A landscape with many valleys, sampled at points; each row gives a point and its height.
From any point a ball rolls to the lowest of the 2 points nearest to it. It stops when none of these is lower. Distance is the straight distance between rows; heights are no part of it.
k_214 h=67.3: -.07  .01 -.32  .00 -.11 -.02  .31 -.53  .19 -.25  .20  .01  .04  .04 -.38 -.04  .03 -.14  .06 -.19  .37 -.08 -.07 -.17  .05 -.09  .27 -.03  .06 -.01 -.20  .11 -.41 -.17  .17  .20  .08 -.25
k_914 h=57.8:  .10  .06 -.15 -.12  .18 -.17  .07 -.01  .18  .11 -.10 -.19  .00  .23  .15  .27  .01 -.04  .10 -.08 -.10 -.02  .07  .13 -.06 -.06  .01 -.28 -.05 -.04 -.01 -.06 -.21  .14  .19  .01 -.09 -.12
k_494 h=64.2: -.10 -.09 -.34  .20 -.14 -.06  .09 -.38  .05 -.07  .04  .04 -.03 -.16 -.30 -.12 -.09 -.11  .12 -.15  .25  .04 -.14 -.19 -.05  .03  .17 -.05  .14  .15 -.17  .21 -.23 -.17  .19  .16  .00 -.11
k_919 h=63.5: -.12 -.08  .00  .05  .00 -.25 -.07  .08 -.10  .07 -.15 -.18 -.03 -.08  .05  .19 -.14 -.13  .03 -.02 -.19  .14 -.13 -.07 -.22 -.08 -.01 -.11 -.07  .14  .02  .38 -.04  .24  .15 -.10  .03  .15
k_289 h=19.3:  .25 -.08  .12 -.21  .28  .09 -.32 -.09  .08 -.13 -.20 -.20 -.14  .17 -.07  .11  .13 -.32  .00  .00 -.12  .14 -.24  .23 -.29 -.15  .00  .06 -.03  .11  .03  .01 -.16  .21 -.22 -.20 -.07 -.11
k_769 h=35.7:  .33 -.29 -.08  .08  .03 -.14  .35 -.23 -.07  .04  .06  .35  .18  .02 -.03  .13  .10  .18  .19 -.47  .05  .16  .18 -.06  .05  .03 -.34 -.09  .12 -.26 -.07 -.12  .05  .00  .12 -.05 -.01 -.22
k_200 h=14.5:  .07  .25 -.14 -.16  .10  .03 -.45  .34  .21  .19 -.04 -.01 -.08  .00  .44 -.17  .00 -.01 -.18  .12 -.26  .03 -.05  .09 -.03  .18  .18 -.03  .05  .15  .05 -.06  .10 -.10 -.31  .04 -.18  .15
k_191 h=21.0:  .29 -.22  .02 -.23  .17  .10 -.14  .12  .16  .09 -.08  .17  .01  .17  .12  .06  .10  .05 -.03 -.18 -.20  .01 -.05  .32 -.12 -.02 -.09 -.21  .01 -.10  .11 -.29  .14  .15 -.22 -.16 -.16 -.20
k_685 h=28.7: -.01 -.01  .05 -.34  .23 -.07  .09  .03  .01 -.01 -.12 -.03  .29  .32  .07  .11  .09  .08 -.01 -.07 -.06  .06  .13  .04 -.27 -.01 -.12  .02 -.02 -.24  .21 -.23  .05  .08  .02 -.15 -.13  .03
k_609 h=14.9: -.25 -.16  .34 -.14  .04  .02  .18  .28 -.14  .11  .00  .01 -.15  .05 -.03  .02 -.04  .13 -.41  .09 -.18 -.12  .09  .02 -.03 -.10 -.28  .09  .00 -.27 -.01 -.38  .34  .01 -.27 -.09  .00  .17
k_84 h=34.1: -.08  .07  .01 -.21  .09 -.13  .18  .08  .18 -.05  .02  .00  .27  .34  .16 -.01  .17 -.02 -.06 -.09  .06  .16  .06  .07 -.23 -.06  .12  .10  .08  .01  .13 -.09  .05  .07  .15 -.10  .06  .18
k_756 h=20.3:  .17 -.04  .04 -.04  .19 -.02 -.12 -.25 -.11 -.12 -.17 -.35 -.12 -.01 -.23  .25 -.10 -.40  .16  .19 -.10 -.06 -.29  .07 -.01 -.23  .03 -.04 -.12  .01  .03  .19 -.31  .30  .03  .04  .03 -.14
k_35 h=55.2: -.03  .10 -.63 -.08 -.10 -.13  .01 -.22  .06  .05  .06  .04  .26 -.19  .09 -.20 -.22 -.01  .12 -.11  .06 -.05  .11 -.42  .03  .32  .15 -.16  .18 -.08  .01  .17 -.14 -.40  .09  .28 -.15  .08
k_515 h=50.4: -.03 -.05  .34  .34 -.13  .18 -.03 -.41 -.26 -.36  .12 -.17 -.17  .09 -.55 -.05  .03 -.34  .20  .32  .39 -.20 -.41 -.08  .00 -.35 -.13  .31 -.05  .37 -.08  .11 -.21 -.10  .03 -.02  .28 -.11
k_39 h=46.9:  .09  .13 -.33 -.06  .03 -.20  .10 -.22  .31 -.03  .14 -.03  .05  .16  .00 -.05  .08 -.25  .23 -.05  .14  .08 -.10  .02 -.02  .03  .38 -.01  .05  .16 -.18  .19 -.20 -.09  .21  .16  .12 -.03
k_83 h=54.7:  .04  .33 -.44 -.07 -.23 -.24 -.25 -.02  .03  .02  .06  .04  .19 -.13  .25 -.13 -.31 -.14  .02  .27 -.12  .15  .12 -.15 -.14  .39  .23 -.04  .09  .18  .09  .23 -.20 -.32 -.01  .20 -.12  .32
k_158 h=50.6:  .01 -.31  .36  .07 -.02 -.02  .27  .09  .02 -.12  .12  .10 -.26  .16 -.15 -.14  .10 -.09 -.15 -.02  .03  .10 -.04  .10  .02 -.32 -.21  .02 -.02  .05 -.10 -.21  .21  .22 -.05 -.16  .31  .04
k_5 h=66.7: -.22 -.09  .24  .13 -.02 -.05  .09  .20  .16 -.03 -.05 -.22 -.34  .13 -.04  .23  .00 -.08 -.32  .11 -.02 -.11 -.05  .10  .12 -.29  .02 -.10 -.08  .01 -.15 -.05 -.13  .27  .05 -.10  .16 -.04
k_410 h=47.3: -.01  .35 -.34  .13 -.33  .01 -.20  .11 -.05  .10  .16  .27  .16 -.23  .33 -.32 -.24  .34  .09  .02  .02  .03  .09 -.36  .06  .38  .12  .06  .10  .18  .10  .14  .13 -.35  .01  .19 -.10  .09
k_721 h=38.7:  .00  .14 -.14 -.07 -.03 -.28  .18  .14  .39  .08  .13  .02  .19  .35  .22 -.15  .26 -.02  .06 -.11  .18  .13  .05  .17 -.05  .02  .38  .02  .11  .21 -.05  .00  .00 -.06  .23 -.05  .24  .20
k_478 h=64.1:  .02 -.09  .18  .13 -.01 -.01  .12 -.08  .03 -.10 -.05 -.11 -.23  .14 -.14  .33 -.04 -.08  .02 -.04  .07  .02 -.03  .08  .01 -.24 -.09 -.13 -.09  .07 -.16  .06 -.27  .23  .26 -.12  .07 -.21
k_803 h=31.8: -.25  .12  .23 -.02  .09  .19 -.07  .24  .00  .07 -.08 -.18 -.16 -.11  .00 -.06  .08  .06 -.24  .26 -.11  .01  .00  .02  .02 -.03  .18  .22 -.06 -.01 -.11 -.04  .18 -.05 -.17 -.06  .04  .09
k_489 h=72.6: -.17  .12 -.14 -.07 -.03 -.10 -.26  .28 -.09  .08 -.10 -.16  .07 -.16  .34  .04 -.22  .07 -.14  .10 -.26  .08  .13 -.20 -.20  .17 -.03 -.06  .00  .03  .20  .23  .10  .03 -.02 -.05 -.12  .30
k_180 h=23.8:  .22 -.09  .05 -.10  .22  .07  .07 -.38 -.27  .02 -.14  .20  .04  .09 -.34  .12  .14  .09  .43 -.20  .16 -.17 -.06 -.01  .07  .02 -.27  .10 -.16 -.27 -.11 -.07 -.09 -.12  .07  .00 -.13 -.31
k_90 h=37.4: -.27  .08 -.16 -.06 -.08 -.14  .18  .15 -.15  .05  .00 -.16  .15 -.01  .07  .13 -.21  .13  .01  .06 -.09 -.17  .23 -.28  .10  .00 -.05 -.20 -.13 -.23 -.04  .14  .05  .00  .26  .16 -.11  .15
k_513 h=64.6: -.03  .07  .20  .25 -.09  .02 -.06 -.25 -.09 -.22  .01  .05  .07 -.01 -.38  .06  .04 -.13  .21 -.01  .27  .19 -.16  .08 -.24 -.03  .08  .34  .01  .23 -.12  .23 -.10 -.05  .13 -.15  .12 -.03
k_999 h=67.8: -.07 -.17  .15 -.03  .13 -.15 -.17 -.08 -.29  .00 -.26 -.30  .01 -.20 -.10  .41 -.09 -.08  .00  .01 -.26  .05 -.01 -.01 -.35 -.06 -.34 -.07 -.16 -.09  .21  .29 -.10  .30 -.14 -.19 -.16  .05
k_780 h=7.3:  .08  .25 -.19 -.08  .05  .14 -.29  .17  .27  .14  .08  .10 -.01 -.07  .23 -.32  .10  .00  .01  .17 -.13 -.03 -.13  .17  .17  .18  .34  .02  .03  .10  .03 -.07  .15 -.15 -.24  .22 -.08  .03
k_154 h=6.5: -.15  .00  .26 -.10  .05  .16  .16  .14 -.03  .09 -.03  .21  .14  .04  .00  .00  .11  .23 -.12  .02 -.06 -.03  .08  .10  .03  .03 -.09  .16  .02 -.24  .01 -.31  .36 -.08 -.10 -.07 -.09  .10
k_387 h=39.0:  .11  .00  .23  .05  .11  .33 -.11 -.28  .01 -.29  .00 -.07 -.11  .05 -.34 -.04  .15 -.30  .12  .19  .21  .00 -.21  .17  .07 -.17  .01  .14 -.03  .13 -.05 -.11 -.17  .00 -.04 -.03  .08 -.17
k_809 h=39.7: -.13 -.21  .03 -.06  .05 -.06  .02  .16  .17 -.10  .12 -.01 -.09 -.03 -.02 -.25  .08 -.13 -.18  .05  .01  .12  .00  .13 -.10 -.13  .10 -.02  .01  .06  .10 -.03  .16  .21 -.04  .03  .19  .12
k_947 h=46.6:  .21 -.19 -.09  .07  .06  .08  .06 -.10  .04  .19  .05  .37  .12 -.20 -.01 -.20  .02  .05  .19 -.36  .07  .08 -.05 -.01  .13  .20 -.11 -.06  .17  .02  .01 -.02  .16 -.13 -.02  .09 -.06 -.08
k_636 h=21.6: -.26 -.09  .15 -.23  .12 -.09  .22  .18 -.08  .04 -.04 -.12  .05  .21  .00  .17 -.08  .10 -.27  .11 -.11 -.12  .16 -.07 -.11 -.10 -.22 -.01 -.07 -.37  .11 -.23  .12  .11  .00 -.07 -.06  .12
k_300 h=12.1:  .20 -.03  .00 -.14  .18  .13 -.28 -.03  .11  .03 -.11  .14 -.04  .05 -.02 -.10  .09 -.12  .08 -.06 -.07  .07 -.22  .28 -.13  .02 -.01 -.04 -.01  .15  .06 -.09  .01  .04 -.14 -.03 -.17 -.07
k_428 h=38.9: -.32  .29 -.07  .24 -.25 -.02 -.24  .28  .05  .01 -.01 -.30 -.20 -.22  .13 -.32 -.01  .19 -.27  .43 -.16  .08 -.11 -.13  .00  .01  .47  .22 -.01  .25  .09  .13  .08 -.03 -.19  .06  .19  .10
k_9 h=36.3: -.41 -.09  .11  .08 -.09 -.16  .13  .22  .05 -.04  .12 -.21 -.20 -.06 -.12 -.23 -.07 -.09 -.31  .30 -.03 -.07 -.04 -.04 -.02 -.24  .12  .03 -.10  .06  .02  .12  .09  .20 -.05  .12  .23  .19
k_53 h=67.7:  .00  .00  .35  .24 -.09  .11  .00 -.37 -.25 -.37  .06  .08 -.04  .13 -.46  .16  .06 -.05  .17 -.03  .41 -.02 -.12  .02 -.12 -.23 -.21  .35 -.14  .10 -.13  .12 -.24  .02  .19 -.15  .11 -.17
k_172 h=50.0:  .05 -.18  .16 -.05  .15 -.06  .00  .17 -.06  .16 -.28 -.25 -.12  .08  .16  .32  .06  .01 -.22 -.13 -.32  .07  .05  .14 -.22 -.13 -.28 -.20  .06  .00  .07 -.24  .06  .21 -.14 -.24 -.12  .01
k_316 h=57.3: -.16  .06 -.27 -.05 -.14  .01  .10  .22  .17  .07  .18  .17  .18  .04  .23 -.22 -.03  .19  .04 -.02  .04 -.13  .12 -.12  .16  .11  .26 -.14  .03 -.04  .00  .08  .27 -.14  .21  .16  .01  .11
k_113 h=15.5: -.04  .30 -.37  .03 -.04  .11 -.16 -.04  .10  .13  .05 -.03 -.10 -.19  .12 -.29 -.08  .05  .15  .23 -.08 -.12 -.13 -.10  .24  .22  .39  .02  .03  .10  .01  .03  .04 -.25 -.02  .34 -.07 -.01
k_470 h=49.9:  .12  .26 -.27  .05 -.22  .21 -.09  .11 -.03  .19  .24  .38  .33 -.24  .33 -.31 -.16  .40  .14 -.16  .01 -.15  .07 -.31  .28  .37  .08  .08  .15 -.06  .15  .02  .28 -.32 -.12  .23 -.19 -.03
k_992 h=40.4:  .17  .00 -.11 -.16  .09  .04 -.17  .43  .09  .21  .08  .05  .08 -.05  .45 -.06 -.08  .10 -.18 -.09 -.25 -.11  .23  .15  .09  .11  .03 -.27  .14 -.13  .16 -.28  .33  .02 -.22  .03 -.07  .04
k_72 h=55.7: -.12 -.32  .27  .00  .06 -.02 -.06  .02 -.18 -.13 -.04  .09 -.16 -.10 -.11  .09  .00  .02 -.11 -.12 -.10  .16  .03  .05 -.30 -.06 -.31 -.02 -.07  .00  .11  .04  .19  .25 -.15 -.24  .00  .09
k_665 h=21.5: -.09  .01  .21  .16 -.07  .07  .43 -.06  .14  .04  .09  .13  .00  .06 -.17 -.01  .21  .10  .09 -.06  .23 -.01  .07  .08  .26 -.02  .08  .10  .06  .00 -.26 -.13  .10 -.14  .16 -.04  .22 -.06
k_684 h=61.5: -.26  .02 -.34  .16 -.17 -.03  .07 -.14 -.07  .07  .07  .04 -.04 -.28 -.13 -.22 -.22  .08  .02 -.04  .08 -.11 -.02 -.30  .10  .07  .12 -.10  .06  .02 -.05  .14 -.03 -.16  .13  .34 -.06 -.04
k_675 h=73.7:  .38 -.04  .34  .14 -.06  .30  .22 -.48 -.09 -.40  .12  .25 -.03  .30 -.18  .08  .20 -.05  .20 -.15  .41  .07 -.02  .00  .19 -.22 -.21  .22  .02  .07 -.11 -.08 -.34  .06  .13 -.24  .22 -.37
k_106 h=12.2: -.13  .01  .08 -.10  .04  .08  .32 -.16  .02  .13 -.02  .19 -.01  .20 -.10  .07  .06  .22  .18 -.12  .08 -.25 -.05  .04  .14  .03 -.10 -.04 -.07 -.15 -.03 -.27  .09 -.07  .16  .08 -.12 -.15
k_440 h=21.3: -.11  .07  .15  .24 -.13  .24 -.04 -.12 -.16  .03  .01  .32  .14 -.34 -.28 -.20  .13  .20  .12  .04  .22  .03 -.04  .07  .18  .22 -.05  .35  .01 -.07 -.03  .03  .09 -.26 -.10  .09 -.13  .00
k_753 h=36.7:  .05  .15 -.21  .00 -.04 -.14 -.18  .50  .02  .16  .11 -.18 -.07 -.23  .48 -.15 -.12  .09 -.24 -.03 -.18  .03  .33  .00  .17  .12  .12 -.23  .11  .04  .11 -.07  .17  .01 -.04  .11  .07  .21
k_540 h=46.0: -.01 -.06  .23  .12  .02  .01  .18  .11 -.04  .13 -.16 -.02 -.16  .04  .02  .17  .00  .08 -.13 -.12 -.11  .03  .09  .18  .04 -.06 -.18 -.13  .10  .02 -.08 -.35  .10  .05  .06 -.11  .00 -.01
k_862 h=52.7:  .06  .13 -.38 -.10 -.04 -.09 -.08 -.06  .13  .04  .10  .11  .25 -.17  .08 -.21 -.14 -.16  .13  .07  .00  .14  .11 -.05  .00  .30  .23 -.07  .09  .00  .04  .17 -.07 -.22  .05  .25 -.04  .15
k_287 h=20.7:  .28  .23 -.17 -.16  .00 -.13 -.34  .49  .30  .31  .10  .16  .08  .13  .72 -.10 -.01  .01 -.24  .03 -.25 -.01  .21  .12  .06  .27  .07 -.16  .13  .16  .05 -.13  .11 -.22 -.30 -.01 -.07  .27
k_954 h=73.8: -.01  .32 -.33 -.04 -.23 -.08 -.28  .39 -.07  .02  .05 -.17  .03 -.16  .53 -.01 -.36  .19 -.11  .19 -.27 -.03  .21 -.35  .07  .19  .13 -.15 -.07  .04  .11  .28  .05 -.08  .07  .13 -.04  .19
k_28 h=59.4: -.24  .01 -.11  .01 -.11  .09  .05 -.03 -.02  .03  .09  .18  .11 -.11 -.08 -.24 -.07  .15  .11  .07  .07 -.08 -.06 -.08  .00  .08  .10  .06 -.04 -.03  .06  .04  .17 -.12  .10  .23 -.10  .02
k_779 h=44.4:  .18 -.01  .16  .25  .01  .26  .01 -.51  .03 -.33  .14 -.06 -.12  .14 -.36 -.09  .21 -.32  .26  .13  .44 -.08 -.31 -.03  .21 -.26  .05  .18  .04  .32 -.16 -.04 -.25 -.10  .07  .00  .26 -.26
k_332 h=50.5: -.07 -.10 -.11 -.16  .14  .06 -.39  .37  .04  .13 -.07 -.23 -.13 -.13  .32  .11 -.15  .02 -.36  .10 -.35 -.07  .08 -.06 -.09  .05  .06 -.20 -.05 -.20  .16 -.01  .11  .19 -.27 -.05 -.14 -.01
k_938 h=71.0:  .19 -.06  .52  .21 -.15  .18  .25 -.35 -.24 -.34  .18  .24 -.19  .34 -.36  .13  .09 -.01  .14  .01  .45 -.08 -.05 -.04  .13 -.31 -.45  .27 -.09  .06 -.23 -.12 -.24 -.02  .10 -.26  .19 -.22
k_673 h=54.1:  .28 -.09  .08 -.10  .17 -.09  .13 -.04  .06  .01 -.14 -.16 -.09  .34  .12  .34  .14 -.01  .00 -.16 -.18  .14  .07  .20 -.17 -.22 -.16 -.13 -.01 -.03  .00 -.23 -.15  .25  .07 -.22  .02 -.20
k_731 h=44.1:  .14  .15 -.14 -.27  .10  .15 -.41  .51  .07  .19 -.02 -.12 -.04  .04  .61 -.05 -.06  .19 -.38 -.04 -.36 -.18  .15 -.08  .03  .13  .08 -.15  .12 -.15  .21 -.38  .31  .00 -.45 -.06 -.22  .00
k_552 h=52.5:  .02 -.12 -.20 -.13  .01 -.06  .04  .07 -.04  .07  .07  .27  .33  .06  .15 -.05 -.09  .20  .21 -.14 -.07 -.08  .17 -.12 -.04  .16 -.18 -.17  .02 -.25  .12 -.02  .26 -.06  .14  .07 -.18  .02
k_640 h=54.9: -.18 -.06  .22  .44 -.23  .05 -.09 -.28 -.31 -.18 -.05 -.24 -.25 -.26 -.52 -.01 -.14 -.28  .11  .30  .22 -.17 -.39 -.06  .05 -.18 -.06  .20 -.02  .33 -.07  .23 -.24 -.05  .03  .02  .17  .02
k_85 h=73.1:  .27  .02  .28 -.11  .09  .23  .19 -.33  .01 -.30  .03  .10 -.01  .36 -.16  .09  .18 -.02  .09 -.09  .22  .02 -.04  .20 -.02 -.21 -.08  .17 -.06 -.03  .01 -.21 -.28  .21  .05 -.16  .09 -.33
k_555 h=58.5:  .01 -.17  .18  .19 -.05 -.06  .00 -.10 -.18 -.04 -.05  .28  .04 -.15 -.15  .11  .03  .11  .12 -.25  .08  .22  .08  .09 -.16  .09 -.33  .04  .04 -.03  .02  .00  .11  .07  .07 -.16 -.11  .04
k_449 h=28.6:  .44 -.28 -.07 -.13  .07  .04  .13 -.08  .15  .05  .07  .32  .17  .13  .08  .10  .11  .05  .18 -.27 -.05  .13  .08  .24  .01  .04 -.12 -.20  .03 -.15  .05 -.16  .02  .10  .01 -.08 -.03 -.28
k_812 h=55.1:  .00 -.03 -.30 -.25  .01 -.03  .07  .24  .16  .06  .10  .06  .25  .20  .34  .01 -.07  .13  .07 -.03 -.10 -.21  .27 -.04  .09  .08  .08 -.31 -.02 -.22  .09 -.04  .20 -.08  .21  .08 -.07  .06
k_265 h=23.0:  .04 -.05  .24  .10  .01  .18 -.11 -.15 -.35  .04 -.11  .35  .13 -.19 -.39 -.11  .23  .18  .22 -.13  .20 -.09 -.08  .16  .09  .12 -.32  .33 -.07 -.16 -.02 -.10  .20 -.18 -.15 -.02 -.26  .02
k_653 h=29.7: -.12  .32 -.04  .11 -.02 -.09 -.03  .22  .22  .13 -.04 -.16 -.01 -.05  .21 -.07  .03  .01 -.10  .09  .03  .13  .19  .10  .11  .15  .30  .00  .09  .17 -.07 -.03 -.08 -.09  .09  .03  .07  .16
k_142 h=22.4:  .12  .02 -.03 -.24  .04  .16  .24 -.28  .23  .13  .00  .33  .31  .19  .01  .07  .20  .23  .27 -.23  .15 -.13 -.04  .13  .18  .24  .04 -.01  .03 -.20  .11 -.19 -.06 -.15  .07  .02 -.16 -.17
k_78 h=41.4: -.08  .06 -.32 -.11 -.01 -.24  .13 -.08 -.07  .01 -.03 -.13  .27  .10  .03  .19 -.14 -.02  .22 -.07 -.06 -.03  .14 -.26 -.09  .04  .03 -.21 -.11 -.10 -.10  .30 -.12 -.07  .33  .12 -.13  .05
k_414 h=34.0:  .01 -.16  .39  .04  .08  .35 -.19 -.12 -.17 -.24 -.05 -.04 -.24 -.11 -.41 -.09  .02 -.28 -.06  .24  .13 -.09 -.14  .16  .02 -.16 -.28  .08 -.12  .07  .00 -.13 -.08  .05 -.23 -.08  .00 -.05
k_707 h=35.6: -.24  .17 -.04  .03  .05  .11 -.37  .30  .17  .09 -.07 -.28 -.26 -.07  .21 -.12  .12 -.02 -.34  .31 -.19  .04 -.20 -.05 -.06  .02  .43  .21  .00  .13 -.04  .07  .09  .01 -.28 -.05 -.01  .13
k_663 h=49.5:  .04 -.03 -.12  .06 -.08  .09  .05  .03 -.11  .22  .12  .40  .26 -.21  .08 -.17 -.11  .28  .12 -.28  .07 -.13  .08 -.14  .20  .25 -.11 -.06  .15 -.19  .09 -.10  .30 -.16 -.05  .15 -.21 -.06
k_503 h=8.4:  .24 -.15  .19 -.07  .20  .15 -.31 -.26 -.21 -.29 -.18 -.26 -.15 -.05 -.27  .11 -.01 -.44  .13  .10 -.04  .07 -.22  .16 -.18 -.18 -.17  .01 -.08  .13  .10  .06 -.22  .23 -.17 -.16  .02 -.10
k_357 h=61.6: -.02 -.08  .10  .30 -.12  .02  .11 -.26 -.04 -.07 -.01  .26  .06 -.11 -.30 -.01  .10  .05  .20 -.25  .34  .18  .00  .00 -.01  .07 -.11  .15  .12  .09 -.17  .08 -.09 -.13  .17 -.10  .04 -.08
k_941 h=47.6: -.05 -.14 -.09 -.24  .16  .13 -.33  .46  .02  .23 -.15 -.34 -.21  .00  .44  .09  .03  .10 -.61 -.01 -.35 -.21  .06 -.25 -.03  .06  .05 -.12  .08 -.28  .08 -.25  .21  .11 -.49 -.12 -.20 -.02
k_493 h=43.0: -.23  .19 -.24  .10 -.16 -.26  .24 -.05  .27  .03  .12 -.13  .13  .16 -.03 -.18  .10 -.05  .09 -.07  .25  .01  .01 -.06  .02  .00  .48 -.01  .08  .25 -.19  .15 -.11 -.12  .31  .10  .21  .09
k_505 h=61.1:  .11 -.06 -.12  .00  .03 -.23  .06 -.11  .01 -.06 -.07 -.20 -.02  .14 -.02  .28 -.11 -.14  .13 -.10 -.07  .10 -.06  .01 -.19 -.19  .00 -.18 -.11  .10 -.03  .30 -.27  .28  .25 -.02  .02 -.11
k_73 h=53.2: -.18 -.15  .13 -.05  .04  .11 -.25  .17 -.11  .00 -.06 -.05 -.17 -.31  .06 -.04 -.15  .04 -.29  .00 -.21  .03  .08  .02 -.17  .09 -.11 -.08 -.05 -.02  .21 -.04  .18  .17 -.28 -.07 -.09  .10
k_525 h=71.3:  .06  .00 -.15 -.25  .12 -.13 -.32  .34  .09  .19 -.13 -.16  .17  .13  .51  .28 -.16 -.04 -.10  .15 -.36  .03  .14 -.16 -.36  .18 -.10 -.12 -.07 -.03  .09  .26  .03 -.08 -.12 -.19 -.22  .20
k_626 h=28.3: -.14 -.12  .32  .04  .10  .16 -.25 -.05 -.36 -.10 -.21 -.12 -.21 -.19 -.34  .13 -.06 -.10 -.08  .12 -.02 -.09 -.17  .09 -.17 -.09 -.27  .21 -.18  .03  .05  .08 -.04  .06 -.16 -.14 -.11  .07
k_25 h=44.7: -.11  .40 -.37  .19 -.51 -.08 -.15  .12 -.12 -.05  .19  .00  .03 -.36  .22 -.41 -.23  .40 -.04  .17 -.04  .15  .10 -.43  .08  .22  .33  .08  .01  .25  .14  .20  .06 -.27  .00  .25  .10  .04
k_487 h=47.1:  .17 -.30  .15 -.17  .09 -.11  .38 -.01 -.07 -.13  .12  .11 -.13  .26 -.09  .00  .02  .00 -.10 -.09 -.07  .03  .14  .10 -.01 -.29 -.29 -.06 -.10 -.24  .02 -.25  .08  .28  .01 -.03  .23 -.11
k_215 h=20.6: -.03 -.05  .26  .09  .06  .15 -.30 -.19 -.34 -.20 -.24 -.35 -.19 -.18 -.40  .13 -.02 -.37  .04  .22 -.01 -.09 -.44  .11 -.10 -.21 -.09  .23 -.08  .27  .04  .19 -.13  .11 -.15 -.11  .02  .11
k_817 h=69.7:  .06 -.16 -.07 -.17  .17 -.14 -.33  .09 -.04  .13 -.19 -.29  .08 -.05  .17  .40 -.10 -.12 -.07  .10 -.35  .10  .02 -.02 -.44  .06 -.13 -.10 -.12 -.05  .18  .32 -.16  .16 -.17 -.25 -.20  .05
k_2 h=33.5: -.13  .07  .02  .13 -.09 -.09  .07  .33  .00  .07  .05 -.12 -.05 -.27  .17 -.17 -.07  .12 -.26 -.01 -.01  .13  .34  .05  .13  .10  .09 -.08  .14  .02  .03 -.12  .12  .02  .03  .05  .15  .19
k_273 h=41.8: -.09  .33 -.29  .22 -.33 -.15 -.26  .12  .07  .05  .09 -.10 -.09 -.28  .18 -.33 -.15  .06 -.06  .32 -.12  .21 -.03 -.09 -.01  .22  .46  .09  .08  .35  .07  .19 -.04 -.18 -.07  .16  .15  .16
k_173 h=28.0: -.06  .14 -.08 -.05  .11 -.17  .02 -.05  .01 -.01 -.19 -.48 -.02 -.05 -.09  .29 -.10 -.36 -.05  .25 -.16 -.16 -.26  .01  .16 -.24  .21 -.12 -.09 -.10  .00  .28 -.30  .32  .06  .16  .02  .02
k_922 h=33.1: -.16  .13 -.25 -.08  .00 -.25  .09  .15  .03  .07 -.09 -.41  .06 -.02  .13  .14 -.13 -.14 -.05  .12 -.12 -.14  .05 -.10  .18 -.10  .19 -.27 -.07 -.09  .00  .22 -.19  .15  .23  .22  .01  .17
k_439 h=43.3:  .08 -.25 -.07 -.01  .03 -.03  .24 -.02  .11 -.03  .14  .22  .06 -.06 -.06 -.25  .06 -.05  .06 -.18  .10  .11  .03  .05  .08 -.04 -.02 -.10  .09 -.01  .02 -.05  .13  .10  .09  .15  .13 -.02
k_150 h=34.8: -.01 -.21  .51  .02  .10  .09  .02 -.01 -.23 -.15 -.14 -.12 -.27  .11 -.26  .33 -.01 -.12 -.15  .08 -.03  .00 -.07  .03 -.13 -.29 -.41  .14 -.16 -.10 -.13 -.03 -.06  .17 -.12 -.28  .04 -.03
k_407 h=50.3:  .18  .16 -.43 -.10 -.07 -.21 -.04 -.05  .47  .13  .22  .26  .19  .11  .23 -.15  .08 -.19  .15  .02  .09  .04 -.03  .10  .09  .28  .39 -.10  .08  .14 -.11  .19 -.16 -.29  .04  .20  .04  .11
k_132 h=25.3:  .09  .37 -.11 -.02 -.08 -.03 -.14  .42  .30  .24  .08  .04  .04  .04  .55 -.20  .12  .18 -.13  .06 -.06  .05  .19  .10  .21  .26  .33  .00  .15  .18 -.03 -.14  .14 -.25 -.09  .01  .08  .22
k_280 h=27.8: -.24  .13  .30  .09  .05  .11  .18  .15  .16  .03 -.01 -.16 -.14  .07 -.08 -.02  .21  .01 -.07  .21  .05 -.02  .03  .14  .15 -.07  .29  .19 -.01  .08 -.25 -.06  .13 -.07  .03 -.12  .23  .03
k_641 h=21.8:  .04 -.09  .16  .02  .07  .16  .36 -.35 -.08  .14 -.01  .31 -.07  .05 -.30  .10  .16  .20  .24 -.23  .24 -.28 -.07 -.04  .31  .07 -.27  .10 -.02 -.24 -.15 -.25  .02 -.26  .05  .04 -.07 -.24
k_385 h=65.7: -.14 -.14  .23  .15  .00 -.23  .08 -.04 -.30  .00 -.17 -.20 -.13 -.21 -.17  .30 -.16 -.07 -.02 -.03 -.12  .07  .00 -.08 -.10 -.14 -.36 -.11 -.11 -.03  .03  .26 -.08  .30  .07 -.07  .02  .10
k_700 h=70.4:  .15  .00 -.06 -.09 -.01  .02  .29 -.42  .10 -.31  .15  .09  .05  .23 -.26  .03  .06 -.05  .15 -.16  .30 -.01  .02  .02  .02 -.15  .07  .01 -.06 -.06 -.09  .00 -.37  .11  .19  .08  .08 -.34
k_706 h=32.7: -.34  .04  .03  .02 -.04 -.14 -.01  .11 -.03  .00 -.10 -.40 -.13 -.13 -.09  .04 -.12 -.23 -.27  .35 -.13 -.11 -.27 -.06  .06 -.22  .18  .02 -.09  .01  .08  .25 -.12  .29 -.03  .15  .10  .18
k_152 h=42.1:  .24 -.25 -.01 -.04 -.01 -.11  .55 -.27 -.09 -.17  .19  .25 -.03  .22 -.14  .00  .06  .10  .10 -.28  .11  .06  .20 -.09  .11 -.21 -.22 -.02 -.03 -.25 -.12 -.08 -.07  .17  .19  .01  .23 -.24
k_77 h=14.2:  .23 -.19 -.02  .10  .06  .13 -.06 -.33 -.18  .08 -.09  .42  .14 -.11 -.27  .03  .18  .15  .36 -.36  .26 -.06 -.11  .04  .10  .20 -.29  .18 -.01 -.16 -.08  .04  .00 -.27  .04 -.02 -.22 -.18
k_952 h=41.5:  .23 -.18  .21  .08  .05 -.02  .35 -.11 -.15  .03 -.05  .18  .03  .06 -.11  .22  .08  .10  .03 -.25 -.03  .12  .19  .15  .08 -.04 -.40 -.09  .11 -.22 -.09 -.41  .12  .01  .04 -.11  .02 -.09
k_486 h=14.7: -.18  .05  .30  .13 -.05  .13  .26  .00 -.01 -.01  .06  .22  .17 -.07 -.24 -.13  .18  .16  .01  .08  .18  .09  .06  .10  .08  .03 -.03  .30  .02 -.09 -.09 -.11  .19 -.13 -.04 -.06  .04  .09

Call two points neighbours if one is among the 2 nearest of the other. Go from one point of each pair to the other, from neighbour to neighbour, staying as low as possible. Name the highest point that can't be avoided.
k_503, k_780 => k_862
k_106, k_154 => k_180
k_154, k_77 => k_265
k_503, k_106 => k_449
k_503, k_300 => k_289

For each start below, name the point where the ball stops.
k_675 => k_780
k_332 => k_780
k_954 => k_780
k_407 => k_154
k_515 => k_503
k_684 => k_503
k_439 => k_503
k_158 => k_503
